Each row is a point on a tangle of strands that fork, close into loops and nearly touch. The rows are in no order.
In the rows, zero is written as 128.
Two points are linked if the straight distance between their rows is under 101. Some points are linked to none.
Q262: [172 142 116 153  78 132 132  59 159 131 106  70 191 118 107 156 164 133
 116 111 102  75  75]
Q20: [188 170  83 152  93 135 147 103  88 132 107 143 145  58 107 134 169 147
 132 142 166 127 112]
Q306: [130  81 160  95 131 127 186 165 150 124 143 112 148 111 141 126 171 103
 102 136 136 166 141]
Q362: [112 139 139 105 133 155 119 177 166 143 124 113 106 133 126 124 145 134
 151 165 156 159 120]
Q745: [ 58 173 161 150 168 133 141 120 179  98 185 127 127 156 127 103 138 125
 153  80  78 127 158]
Q63: [ 77 170 170 174 169 111 119 131 175  94 116 141 131 173 105  98 135 139
 138  89 135 112 126]
Q873: [186 106  97 101  88 152 156 153 143 140 126 130 102 117  85 137 152 115
 113 167 168 154 169]
Q387: [ 95 121 169  96 109 104 133 122 123 101 119  91 131 161 164 115 109 147
 138 116 114 118 145]
Q176: [160 118 121 145 105 135 137  89 140 141 131 108 165 111 118 126 182 148
 122 154 111 158  83]
Q579: [118  89 143 102 160  69 115 167 118 178 172 161 128 135 160 159  74 113
 105 128 145 112 122]
Q981: [ 63 174 137 192 180  70  94 117 173  91 167 154 144 148 104 104 126  97
 139 105 103  99 157]
Q474: [102  65 167 114 101 119 148  92 174 111 108 142 182 146 147 100 138 138
 126 124 105 104  65]
Q936: [180 101  48  94  55 166  97 140  72 140 149 179 157  89 113 136 117 138
 141 165 162 179 173]
Q848: [160 120 132 119  73 156 138  63 148 151 110 104 111 124 158 132 171 136
 110 141 108 116 122]
Q160: [171 126  94 142 128 146 149 139 134 153 141 122 130  90 122 116 149 122
 116 173 109 208 141]
Q319: [142 192  83 103 126 154 129 137  50 125 102 108 105 124 116 122  99 170
 144 117 133 133 137]
Q736: [ 77 178 173 152 174 140 132 164 151 113 166 146 103 159 139 103 100 123
 145  58  98 133 148]
Q169: [ 74 176 176 137 187  84 117 144 151 152 195 161 134 139 124 104  84 121
 158 104  79 134 122]
Q957: [116  70 160  80  71 134 148 134 148 104  95 133 174 146 172 127  58 125
 125 111 116  90  88]
Q367: [193 202  79 164 100 137 152 122  71 138 133 177 164  76 111 119 124 170
 162 140 156 148 176]
Q442: [126 111 138 166 119 156 144 100 146 134 103 107  76  94 102 149 186 126
 122 131 145 103 114]
Q611: [141  92 150  99  68 134 156 142 157 131  86 107 136 167 143 137 125 128
 113 132 163  75 115]
Q444: [204 100 108 110  70 155 125 123 169 158  67 120 121 155 119 135 121 129
 115 167 136 129 120]
Q331: [169 160  96 105 117 147 199 172 120 138 166 130 118  64 104 149 165 115
 141 141 181 161 164]
Q608: [137 133 120 155  82 124 126  69 162 113  92  77 165 116 126 143 146 111
 118  96  76  67  95]
Q130: [107  79 183 115 130 114 170 142 151  88 130 119 144 122 147 102 139 122
 100 116 134 134 140]
Q872: [143 175  85 165  81 109 109  62 130 112 163  68 142 147 117 132 177 125
 138 120 133 121 178]
Q359: [ 97 144 160 133 185 159 154 173 124 146 143 173 108 117 142 131 141 104
 133 120 145 137 120]
Q366: [143 137  99  91 120 204  94 154 104 133 162 126 112 105 147 154 131 176
 151 159 127 192 137]
Q832: [ 88 107 116 106 152 174  98 170 122 165 123 183  82 160 130 121 115 149
 132 132 157 138 105]
Q532: [118 235  99 113 135 130 141 132  97 112 135 105 120 100 125 136 162 100
 182 103 158 110 177]
Q16: [103 166 132 137 132 120 129  89 125 148 133 109 129  90 121 146 203 134
 163 142 137 117  92]
Q866: [ 74 122 145 153 150 117 138  75 146 157 164 138  76 126 139 108 127 123
 132 122  98 130 147]
Q687: [ 96 131 180 168 163 111 141 115 154 169 163 176  80 116 149 124 138 102
 137 109 124 114 153]
Q406: [108  46 183 104 103 124  86 159 169  92 103 153 122 131 166 135  56 127
 142 145 139 117 125]
Q940: [ 79 123 156 150 115  77 121  88 172  38 119 107 161 134 131 100 122 103
 145 105 141  96 154]
Q349: [179 136 113 130  53 143 155 115 152 163  75  97  94 156  97 127 114 148
 108 149 148 127 143]
Q958: [176 154  88 114 132 138 100 154  73 134 129  85 136 120 131 149  85 193
 140 162 115 183 131]
Q912: [185 205  79 116 102 134 127 131  56 132 101 140 124  97 113 112 108 180
 149 151 154 146 159]
Q404: [119  30 161  87 136 120  88 161 139 141 133 182 120 143 147 162  77 101
 108 144 140 104 157]
Q267: [118  64 165 103 123 152 137 137 164 106 114 133 113 136 154 108 130 124
 117 145 132 126 160]
Q868: [105 180 126 166 133 141 160 140 139 120 131  92 117 137  97 111 165 154
 130 101 150 134 128]
Q888: [157 121  58 117  60 137 153  87  83 170 145 122 113 112 130  97 142 144
 121 139 137 165 118]
Q807: [103 129 203 131 187 119 111 175 131 124 177 177 111 135 156 160  71 135
 119 106 120 133 140]
Q274: [158 140  58 107 108 190 115 152 125 135 154 178 127  56 118 123 156 135
 139 152 156 197 165]
Q200: [124 112 144 119 164 152 141 192 118 147 128 174  86 144 138 142 126  96
 111 127 163 117 145]
Q641: [ 95 111 198 130 147  82  89 140 132 101 136 160 175 158 138 103  70 170
 126 123 111 110  94]
Q890: [ 95  90 154 134  88 102 147  80 159 121 131 104 155 128 144 102 142 116
 127 109 107  85  91]
Q584: [141 119 155 116 155 153  78 138 102 143  77 148  71 139 150 158  73 130
 127 160 103 110 132]
Q817: [126  94 142  93 170 154 109 179 104 114 131 112 141 139 155 157 115 147
 118 156 115 154 111]
Q326: [184  86 109 105  76 160 168 114 148 127 112 118 109 136 117 140 180 113
  99 140 160 123 127]
Q377: [ 98 188 155 132 165 173 122 143 131 109 146 108 107 158 139 121 127 150
 143  87 110 141 151]
Q883: [118 143 108 121 166 183  93 186 113 140 124 119  83 131 133 152  73 158
 147 150 116 156 124]
Q818: [126 220  78 142 125 135 146  94  98 112 165 125 124  49 121 140 178 116
 172 106 149 117 171]
Q75: [156 157 100 117  98 125 105 124  83 147 117  74 146 155 137 122 110 175
 125 149 109 163 133]
Q653: [137  57 142  93  98 137 123 172 159 107  87 108 172 140 160 132  68 142
 117 137 119 113  86]
Q229: [139  92 123 101 112 171 121 141 128 129 103 136 157 144 134 124 175 137
 110 135 148 150  88]
Q917: [ 94 154 127 125 130 186 109 144 108 157 130 164  68 142 133 116 127 141
 146 121 142 149 105]
Q318: [ 95 197 128 173 197 129 165 140 130 138 146 141 123 102 118 124 163  94
 155  89  94 139 101]
Q484: [162 150 115 119 147 144  99 161  90 143  62 108 132 144 125 140 104 154
 130 172 131 136 100]
Q391: [173 129  41  98 114 148 156 192  90 146 143 126 143 101 109 122 124 140
 116 155 170 203 143]
Q670: [200 107 103 151 107 143 130 115 144 153 147 110 170 103 112 127 165 138
  99 170 109 191 104]
Q594: [148 169 132 117 112 129  99 100 120 133  66  96 168 155 143 121 133 131
 150 136  96  91 108]
Q492: [110 135 142 139 134  45 114 138 114 160 129 164 121 177 140 115  66 114
 110 102 136  89 128]
Q144: [108 122 187 121 161  71 114 158 125 101 101 121 181 151 138 111  92 139
 146 117 125 107  99]
Q601: [ 62 184 115 176 175 108 107 107 181  73 175 132 131 148 102  99 145 104
 148 101  76 116 149]
Q188: [129 166 103 173 175 112 164 112 118 121 112 107 111 114 107 103 168  95
 116 121  85 147 136]
Q836: [181 102  88  94  82 181  73 124 140 142  80 132 113 131 116 144 120 134
 129 175 118 162 137]
Q910: [114  17 141  95 138 128  80 177 161 116 122 164 146 137 149 164  64 128
 124 149 139 103 119]
Q968: [157 134 101 100 104 190 150 139  96 131 174 156 133  69 145 130 171 142
 141 144 165 188 134]
Q96: [102 164 140 126 146 127 134  94 106 121 119 114  94 131 137 129 171  92
 145 112 137  85 168]
Q122: [117 124 103 127 185 187 103 192 140 132 131 138  84 122 118 153  91 133
 136 144  80 184 115]
Q545: [ 82 171 160 131 178 101 131 149 141 164 164 126 128 135 128 100 112 123
 167 144  86 143 121]
Q336: [ 76 136  87 167 121  99 121  64 156  91 153  89 101 135 120 117 165 104
 115 103  95 104 173]
Q544: [134 115 113  84 103 124 161 151  85 159  84 133 130 153 140 127 121 106
 128 127 161  97  95]
Q620: [144 151 121 110 148 156 184 201 164 143 142 125 113  99  95 143 154 104
 144 145 179 163 145]
Q114: [126 138 156 101 131 160 139 128 100 131 118 120  99 138 151 134 163 123
 126 122 149 112 144]
Q762: [139  66  95  71 152 160 102 156 121 138 127 121 126 128 131 128 122 107
 122 182  92 193 142]
Q557: [159 107  88  89 134 162 100 140  84 123 115  71 111 143 123 195  83 178
 129 177 137 128 122]
Q296: [116 131 149 114 123 109 123 178 172 156 100  96 112 144 123 118 120 158
 144 184 153 137 126]
Q117: [141 130 117 119 150 155 162 180  86 136  94 177  70 135 105 134 122  91
 112 137 158 106 140]
Q388: [ 68  76 138 102 155 183  85 164 134 132 138 182 104 167 125 124 115 155
 112 149 132 155  94]
Q98: [161  80 173  99 110  48  87 119 135 114 154 195 155  97 167 136  36 138
 102  95 155 117 111]
Q676: [187 219  95 153  94 154 159 116  66 121 150 150 139  96  93 135 131 143
 148 101 155 138 201]
Q266: [178 123  51 124  62 132 159 102 122 165 108 119 107 102 103 130 142 135
 118 143 145 134 105]
Q819: [106  51 151 100 158 128 108 182 160 151 150 175 101 119 150 142 104  98
 117 142 130 137 156]
Q851: [ 89 152 150 125 157 139 117 132 114 104 118 108 110 163 146 117 110 158
 138 121 102 140 135]
Q790: [ 79 185 136 187 174 141 133 115 150 140 178 153  91 101 112 120 166  94
 170  70  88 123 106]
Q845: [158 135 122  80 139 105 190 155  96 133 130  83 111 133 124 129 117 107
 109 146 139 143 155]
Q780: [146 124  93 106 116 168 140 137 105 145 133 142 144 107 126 124 173 147
 128 151 160 179  96]
Q815: [150 209 115 106 135 162 177 156  68 109 143 132 110  92 121 133 150 116
 151  94 153 134 168]
Q322: [101 117 158 159 147 129 144 124 141 151 107 157 118 146 125 119 156 136
 112 117 150 109  89]
Q895: [118  95 178 150  91  58  98  56 163  95 124 166 133 129 141  79  62 117
 149 104 104 102 115]
Q967: [106 149 143 163 139 112 144 107 174 132 125  78 123 133 101  98 137 159
 124 153  99 151 107]
Q106: [113  38 138  93 156 145  64 171 154 104 102 121 159 139 134 177  74 145
 122 161 130 109 105]
Q230: [222 118  63 105  61 156 121 118  73 144 127 175 143 105 120 137 114 146
 129 160 146 168 162]
Q931: [164 141  96 206  93 106 151 105 139 139 148  73 114 121  64 149 147 172
  99 132 131 127 136]
Q943: [106 185 123 125 134 141 147 125 116 168 142 101  73 115 139 113 142 125
 163 124 124 150 155]
Q751: [ 64 173 151 153 157 108 119 107 122 140 137 120 137 117 126 136 191 120
 167 125 132 109  98]
Q22: [115  84 157 107 125 126 108 121 137 160  95 153 122 155 152 124 119 107
 126 149 112 110  99]
Q507: [103 116  98 200 112  69 122  77 171 100  90  86 107 141  93 123 118 112
 111 110 109  73 128]
Q46: [ 92 143 134 121 149 162 116 156 177 165 141 150 110 121 113 131 165 140
 172 165 143 158  97]
Q779: [193 164 117 153 116 118 135  93 118 150  78 102 144 105 114 138 167 106
 137 149 115 106 105]
Q44: [164 115 147 136  81 148 166 102 146  91  66 117 181 139 138 126 128 128
  88 103 120  87 106]
Q631: [156 157 109  94 109 103 175 126  87 138 113  68 112 135 123 122 130  97
 131 127 132 118 174]
Q325: [124 152 144 154 107 122 110  78 148 135  66 101 151 158 126 116 152 135
 157 139 110  82  85]
Q659: [198 125 108 117  98 156 168 125  77 134 130 121 136 144 122 108 136 134
  70 123 129 178 159]
Q213: [138 170  66 151 132 145 198 134  93 135 122 142  87  74  82 119 159 124
 119 120 163 134 125]
Q384: [139  96 153  83 133 138 115 115  84 126  94  97 152 142 167 132 105 111
 127 121  80 112 108]
Q469: [ 67 187 155 163 166 130 111 103 147 155 169 151  97 120 110 123 174 116
 167 118 115 106 103]
Q669: [195 137 113 103  85 153 178 171 130 143 163 121 112 122  94 152 144 114
 127 166 191 162 188]
Q941: [157 132  70 157  78 122 146  55 115 132 101  86 104 129  97 131 154 119
  91  95 107 105 130]
Q538: [130 166 106 130 146 140 161 146  94 148 109 166  83 108 108 117 140  92
 137 125 164 121 125]
Q268: [143 135 114 172 132 101 141 100 126 118  98  80 143 110 104 140 183 100
 117 115 121  98 107]
Q152: [185 130 114 110 136 150 158 127  85 136 133 108 138 116 144 116 139 121
 102 147 110 200 153]
Q685: [132 134 132 111 178 115 119 145  78 122 112 102  86 131 154 123  73 106
 128 131  79 127 167]
Q945: [151 183  92 122 112 148 131 110  67 109 130 103 130 169 125 110 144 135
 110  95 143 140 169]
Q108: [176 154  56 143  70 115 160  69  92 141 110 101 110 108  94 136 155 121
 119 104 138  98 128]
Q639: [148  82 115  56 120 145 136 166  96 141 108 120 117 148 138 150 126 101
 120 151 153 128 128]
Q308: [ 92 135 207 144 146  52  82  92 140  76 192 201 185 121 104  72  73 142
 129 110 112 130 117]
Q177: [148 186 103 131 104 144 141  74  83 129 150 115 131  72 133 136 194 127
 163 121 148 138 146]
Q466: [103  89 156 118 178 108 128 182 125 132 140 129 125 130 144 125  91 138
 121 145  98 139 117]
Q859: [122 134 149 141 106  98 137  90 168  64 111  70 171 147 133 100 155 124
 129 106 120 116 165]
Q989: [108 131 135 177 106 108 118  66 167 139  83 121 158 134 118 141 137 108
 129 110  91  63  62]
Q903: [103 127 136 127 145 137 117 131 152 165 128 140 130 105 113 128 182 131
 165 163 144 135  63]
Q553: [173  85 145  79  56 154 131 102 137 133 128  96 184 147 179 128 118 143
 110 135  89 148 119]
Q403: [124  70 148 112 107 152 139 120 151 117 111 132 169 150 139 105 163 135
 104 142  99 138  76]
Q335: [150 118 102 133 150 153 150 159 148 141 111 128 100 104 122 104 139 102
 116 172 107 185 124]
Q353: [115  82 175 165  71  62 135  77 170  84 118 166 151 117 144  91  76  93
 157  78 127  91 108]
Q452: [102 154 127 157 136 191 136 113 139 149 147 161  79  79 125 134 189 132
 161 118 142 147 100]
Q764: [149 159  93 175  85 123 144 102 127 134 130  66 119 104  73 168 184 152
 111  98 162 104 132]
Q271: [100 143 198 119 190  96 108 168 150 150 203 182 138 122 153 137  74 138
 140  95  88 129 143]
Q491: [ 98 168 133 134 140 203 143 136 152 138 145 148  73 113 128 115 163 150
 138 107 120 170 113]
Q929: [112  58 132 100 158 141 112 150 104  91 146  94  94 150 150 173  64 154
 121 139 140 112 127]
Q478: [159 116  39  87  86 187 114 154 104 135 163 211 165  75  98 128 137 131
 131 142 168 192 194]
Q395: [190 117 143 167  89 118 182 107 156 100  90  94 172 129 101 145 146 125
  87 108 135  88 131]
Q295: [152 134 112 155 108 178 142 102 123 141 125 147  89  76 112 151 187 127
 133 140 151 144 112]
Q693: [127 158  91 183 123 104 149 100 144 146 125  80 119 103  81 111 149 158
 118 134 112 160 113]
Q85: [134 117 129 124 129 125 190 171 150 135 134  97 131 117 117 133 176 110
 121 157 161 144 138]
Q766: [111  85 190 151 129 106  96 140 168 154 146 215 113 150 138 107 108 152
 108 138 150 130  98]
Q354: [193 175  69 166  94 130 160  94  55 119 133 168 168  59  98 119 157 147
 124 129 164 131 138]
Q642: [155 170  95 111  99 126 135 107  58 144 149  93 152 144 129 104 142 163
 125 114 128 170 151]
Q582: [ 92 170 139 167 148 122 145 128 159  93 111 106 108 157 111 105 137 127
 123  93 140 105 161]
Q756: [104 153 130 192 127  92 119  87 180  84  89 100 111 138 107 102 141 122
 120 122 116  88 142]
Q881: [161 153 123  80  99 173 147 135  68 135 134 130 118 119 142 137 161 134
 146 137 172 125 153]
Q993: [108  60 161 113 164 105 114 174 156 123 140 161 110 123 146 116  68 116
 130 161 100 150 138]
Q935: [104 137 182 159 147  62  97 123 167 153 161 207 137 149 129 106  97 159
 105 114 139 106 105]
Q425: [ 98  79 142 111 176 102 116 142  84 114 142 109 115 166 153 166  46 160
 110 123 117  90 129]
Q456: [134 109 166 114 143 149  82 128 126 152 104 152  93 150 159 133 110 135
 138 152 106 121 119]
Q215: [122  69 161 104 113  93  88 143 162 147 141 210 178 129 146 117  72 123
 117 136 118 107  76]
Q428: [ 97  24  97  59 152 156  54 152 150 140 125 129 125 135 131 172 102  91
 123 148 120 136 160]
Q246: [117 169 123 136 119 132 130  73 108 135 159  79 121  77 131 142 226 124
 150 124 137 126 135]
Q526: [116 130 151 194 138 150 144 120 143 113 120 100  91  86  87 173 206 134
 110 101 140 103 116]
Q281: [164 122  56  92 146 166  88 150  73 130 139  87 130 117 133 182  62 174
 147 179 139 158 119]
Q696: [135  62 148  84 143 138 100 166 129 115  90 100 170 153 137 136  96 139
 122 160 126 122 107]
Q925: [148 127 119 150  86 138 147  41 147 134  89  99  93 131 124 121 152 130
 110 121  89 115 130]
Q718: [154 115  74  88 131 202  77 163 115 125 159 140 127  90 133 161 116 149
 131 155 116 218 177]
Q430: [ 73 126 174 126 171  93  83 134 126 125 148 146 133 164 126  95  62 157
 134 130  85 125 115]
Q327: [157 130 109  75  62 136 152 139 107 148  87  97 131 165 126 141 135 132
 132 130 171 101 101]
Q101: [101 164 142 156 167 137 118 102 141  57 126 100 156 143 136 120 192 100
 135 110 126 111 173]
Q286: [125  45 197 113  94 119 124 139 188  98 115 155 115 120 164 114  94 129
 126 145 135 126 142]
Q165: [125 142 149 130 116 105 132  99 117 111 113  79 157 152 136 112 160 131
 122 112 122 123 150]
Q471: [ 83 107 137 138 114  70 117  57 141 122 137 116 162 142 147 131 146  80
 132  89 112  48  97]
Q568: [105  36  93  67 153 153  68 173 133 140 107 156 129 149 105 176 102  83
 107 137 157 112 154]
Q761: [132 142  91  85 166 177 156 194  74 130 135 135 107 105 127 136 110 119
 129 136 139 154 127]
Q937: [ 90  91 152 162  81  78 125  73 164  49 110 125 153 118 143  94  99  91
 164  71 136  92 130]
Q543: [126 134 123 110 152 165 109 161 122 121 136  85  78 135 139 169  70 180
 137 140 112 157 159]
Q4: [117  64 159 122 121  97 111 125 173 156 124 185 150 132 150 121 118 101
 128 160 105 115  62]
Q900: [103 104 155 127 208 162 110 230 164 144 178 188 121 142 137 172  75 112
 140 111 117 154 134]
Q674: [145  71 110  83 142 155 100 133 103 110 116  83 117 148 152 194  67 158
 130 163 139 104 121]
Q368: [140 119 127  93 154 127 115 137  67 143  99  94 122 155 166 137  82 123
 132 141  98 109 127]
Q432: [ 98 127 136 100 170  93 127 187  98 201 176 177 114 137 149 138  96 102
 128 142 141 125 114]
Q198: [145 165  89 115 107  89 147  81  98 134 114  69 130 133 139 114 155  75
 138 122 120 109 164]
Q45: [192 117 144 129  66 137 177 105 131 116 112  94 143 134 101 136 165 117
  89 111 154 105 140]
Q441: [116 110 184 131  96  66 100 100 159 139 106 169 141 143 164 109  48 127
 141 104 111  84 120]
Q401: [196 134  82  99  88 164 108 128  90 148 105 140 113 116 136 133 118 152
 129 164 125 164 149]
Q825: [175  90 119  67 109 154 114 123  88 127 117  93 168 137 176 147 107 132
 122 148  84 148 111]
Q510: [121  74 172 105  66 146 151 132 172  94  85 142 161 147 168 117  92 131
 135 107 161  81 100]
Q982: [ 83  89 158 134 151 134  98 140 163 149 147 188 113 164 124  89 105 148
 112 155 112 152  91]
Q369: [126 168 107 123 158 156 108 157  55 105 102 101 125 156 134 133 123 184
 110 110 130 137 116]
Q640: [102 104 108 184  92  70 110  54 185  78 103 109 131 126 109 117 108 105
 118 103  84  57 104]
Q270: [ 85 172 190 146 176  70  85  95 149  96 205 187 173 137 118  85  90 134
 124  93  97 122 135]
Q316: [163 126 105 168 100 147 170 122 123 138 127 104 122 134 114 117 161 149
  84 125 140 169 131]
Q187: [ 89 121 107  84 165 130 113 181  81 184 168 143  87 137 143 138 100 129
 159 145 135 134 105]
Q843: [198 166  86 150  87 129 143  91 109 153  72 128 170  82 105 147 166 127
 138 136 135  95  84]
Q250: [106 181 115 134 143 143 115  95 113  90 121  99 134 154 143 136 189  91
 140  98 153  92 175]
Q334: [ 81 166 116 177 188  56  98 120 141 115 158 167 159 157 124 119 141  84
 123  94 138  87 136]
Q701: [ 81 137 158 158 165  48 132 118 129 127 152 154 173 149 129 101 127 101
 118  88 143  91 114]
Q162: [110 146 153 144 147  88 138 131 175 143 107  85 127 142 104  99 132 145
 154 158 134 126 100]
Q571: [183 124 146 119  65 145 145  78 141 132 125  93 175 132 163 134 154 136
 125 129 103 126 133]
Q409: [111 119 146  97 165  94 164 177  98 136 128 104 120 141 134 114 115 105
 129 139 128 119 129]
Q211: [151 179 106  89 157 195 158 192  73 119 143 142 111 106 134 141 126 131
 157  90 137 157 140]
Q847: [130  61 172  98 124  66  94 138 138 141 157 213 166 129 173 134  72 138
  95 115 141 115 116]
Q80: [ 92 160 190 175 178  88 123 151 182 156 149 188 138 137 107 108 110 148
 127 135 131 131  90]
Q71: [126  87 198 135 153  81 123 146 144 106  83 148 172 137 156 118 108 115
 134 131 121  92 114]
Q189: [178 209  97 159  86 167 140 105  97 119 151 125 103 124  96 129 149 154
 143 102 166 148 189]
Q221: [149 115  69  63 136 160 134 197  95 128 141 127 127 101 112 144 132 116
 130 151 147 182 150]
Q2: [112 156 153  99 137 202 113 145 121 118 173 116 119 128 150 148 142 175
 154 134 108 188 127]
Q493: [ 98 120 167 184 159  45 105  97 146  99 141 179 186 124 126  87 125  85
 106  97 120  93 109]
Q183: [173 154 102 103  94 170 165 119  59 135 165 146 136  85 140 126 155 147
 131 128 173 171 172]
Q110: [107 194  89 163 187 121 161 130 127 119 143 104 126 101 116 113 170  83
 152 104  85 140 137]
Q823: [100 130 153 146 147  88 135  87 134 129 124 117 114 146 144 131 161  78
 128 111 140  77 161]
Q414: [112 191  98 186 155 131 125 115 153  73 150  94 158 128 108 149 204 105
 119 114 124 114 147]
Q17: [128 124  94 100  86 132 163 102 113 158 133 100 129 151 140 107 149 145
 107 135 125 156  84]
Q203: [128 106 186 167 149  77 124 114 160 102  70 159 151 127 133 108 123  99
 115 122 123  97 110]
Q227: [120 162 116 130 132 154 127 127  78  94 107 108 134 185 129 106 140 150
  94  85 137 140 141]
Q199: [132  85  84  85 168 191  91 167 138 127 132 140 113 111 131 154  95 127
 128 160  95 206 150]
Q420: [100 119 167 164 126  65 138 125 187 137 117  97 116 125 119 101 109 132
 148 145 146  98 124]
Q465: [108  80 175 168 140  62 131  82 168  90 112 156 184  98 115 113 134  82
 125 102 108  82  90]
Q916: [129 160  94 187 142 106 103  92 141  80 127  67 166 116 100 156 205 107
 106 110 112 100 139]
Q698: [114 148  80 164 114 101 138  54 146  96 154  54 118 147 114 116 172 130
 107 113 106 120 158]
Q24: [120  43  84  52 140 162  91 161 123 116 118 100 135 129 128 157 124 102
 107 132 109 163 155]
Q692: [ 96 152 184 170 177 116 113 167 165 120 106 163 130 151 115 101 116 150
 135 133 128 131 102]
Q915: [ 67 145 157 134 169 104  87 124 118 101 134 132 131 169 135  97 106 148
 145 106  92 125 151]
Q342: [100 137 153 122 184 153 138 200 147 163 176 194 112 127 150 147 121 101
 152 111 122 146 119]
Q248: [191 137  90 192  83 133 158 103 129 150 141 104 129 123  81 129 148 153
 103 137 156 159 136]
Q394: [ 90 121 153 160 140  78 101  67 152 120 128 147 130 132 150 130 155  94
 130 103 126  55 126]
Q776: [169 144  53 133 125 140 182 157  90 141 117 143 114 102  93 106 139 130
 104 134 162 176 125]
Q554: [147 106 181 129  69  51  89 110 153 122 131 206 159 121 164 124  18 118
 124  86 144  99 117]
Q453: [151 133 117 153 157 116 162 122 118 152  87 115 100 111 108 103 154  96
 109 162 117 147 110]
Q976: [ 50 142 136 168 140 110 111  69 161 109 171 121  88 138 134 110 150 108
 128  93 103  96 161]
Q914: [103 110 219 139 145  70  80 137 137  93 152 201 172 121 124  97  61 160
 125 132 120 130 107]
Q896: [165 207  75 158  86 136 123  59 101 114 149 100 113 124 106 136 172 132
 134 112 149 112 198]
Q901: [130  74 128 100 139  64  97 161  93 172 145 153 120 160 159 161  48 126
 104 144 131  95 108]
Q713: [108 188  82 181 126 122 142 120 147 116 151  70 101 128  74 146 178 151
 122  82 158 112 143]
Q421: [ 96 105 164 132 191 152 113 200 146 121 176 166 106 129 138 173  61 155
 131 109 123 139 128]
Q548: [139  43 107  56 121 154 116 180 109 125 101 136 123 162 115 186  97  83
 109 144 156 101 130]
Q363: [ 90  97 189 137 136  68 133 148 186 114 119 134 115 129 129 107  96 138
 147 165 131 130 130]
Q855: [106  98 102 113  74 112 157  77 140 147 127  84 140 159 150 104 141 130
 114 118 107 102  94]
Q514: [ 98 102 125 130 180  81 115 159  77 145 142 133  98 163 145 148  36 142
 102 120 119 109 118]
Q719: [171 114 111 142  77 140 144  77 147 140 114  85 181 114 107 145 177 154
 106 124 106 120  63]

A tip is a point with one link. Name the tips that can be reached along the links from each point below, in the order of the rows.
Q910 => Q44, Q543, Q198, Q2
Q177 => Q594, Q545, Q526, Q640, Q363
Q553 => Q687, Q349, Q685, Q187
Q144 => Q584, Q270

How many points has the smallest loop of links through each point below? Write none if it is on no loop.
Q751 => 22
Q465 => 16
Q442 => none
Q266 => none
Q696 => 8

A fork is a point with three links, a tip a point with one. Leave the first point through the second and follow the links. Name the first fork or tip that comes.
Q532, Q815 => Q545
Q267, Q130 => Q44
Q428, Q568 => Q696
Q187, Q432 => Q367
Q80, Q935 => Q526

Name the points in between on the shortest way along the links from the first point to the second, in order.
Q453, Q815 => Q188 > Q110 > Q318 > Q790 > Q469 > Q751 > Q16 > Q246 > Q177 > Q818 > Q532
Q888, Q685 => Q266 > Q108 > Q941 > Q925 > Q848 > Q571 > Q553 > Q825 > Q384 > Q368
Q325, Q80 => Q989 > Q608 > Q262 > Q719 > Q176 > Q670 > Q160 > Q152 > Q659 > Q316 > Q248 > Q931 > Q764 > Q713 > Q868 > Q582 > Q63 > Q692
Q106, Q631 => Q696 > Q817 > Q466 > Q409 > Q845
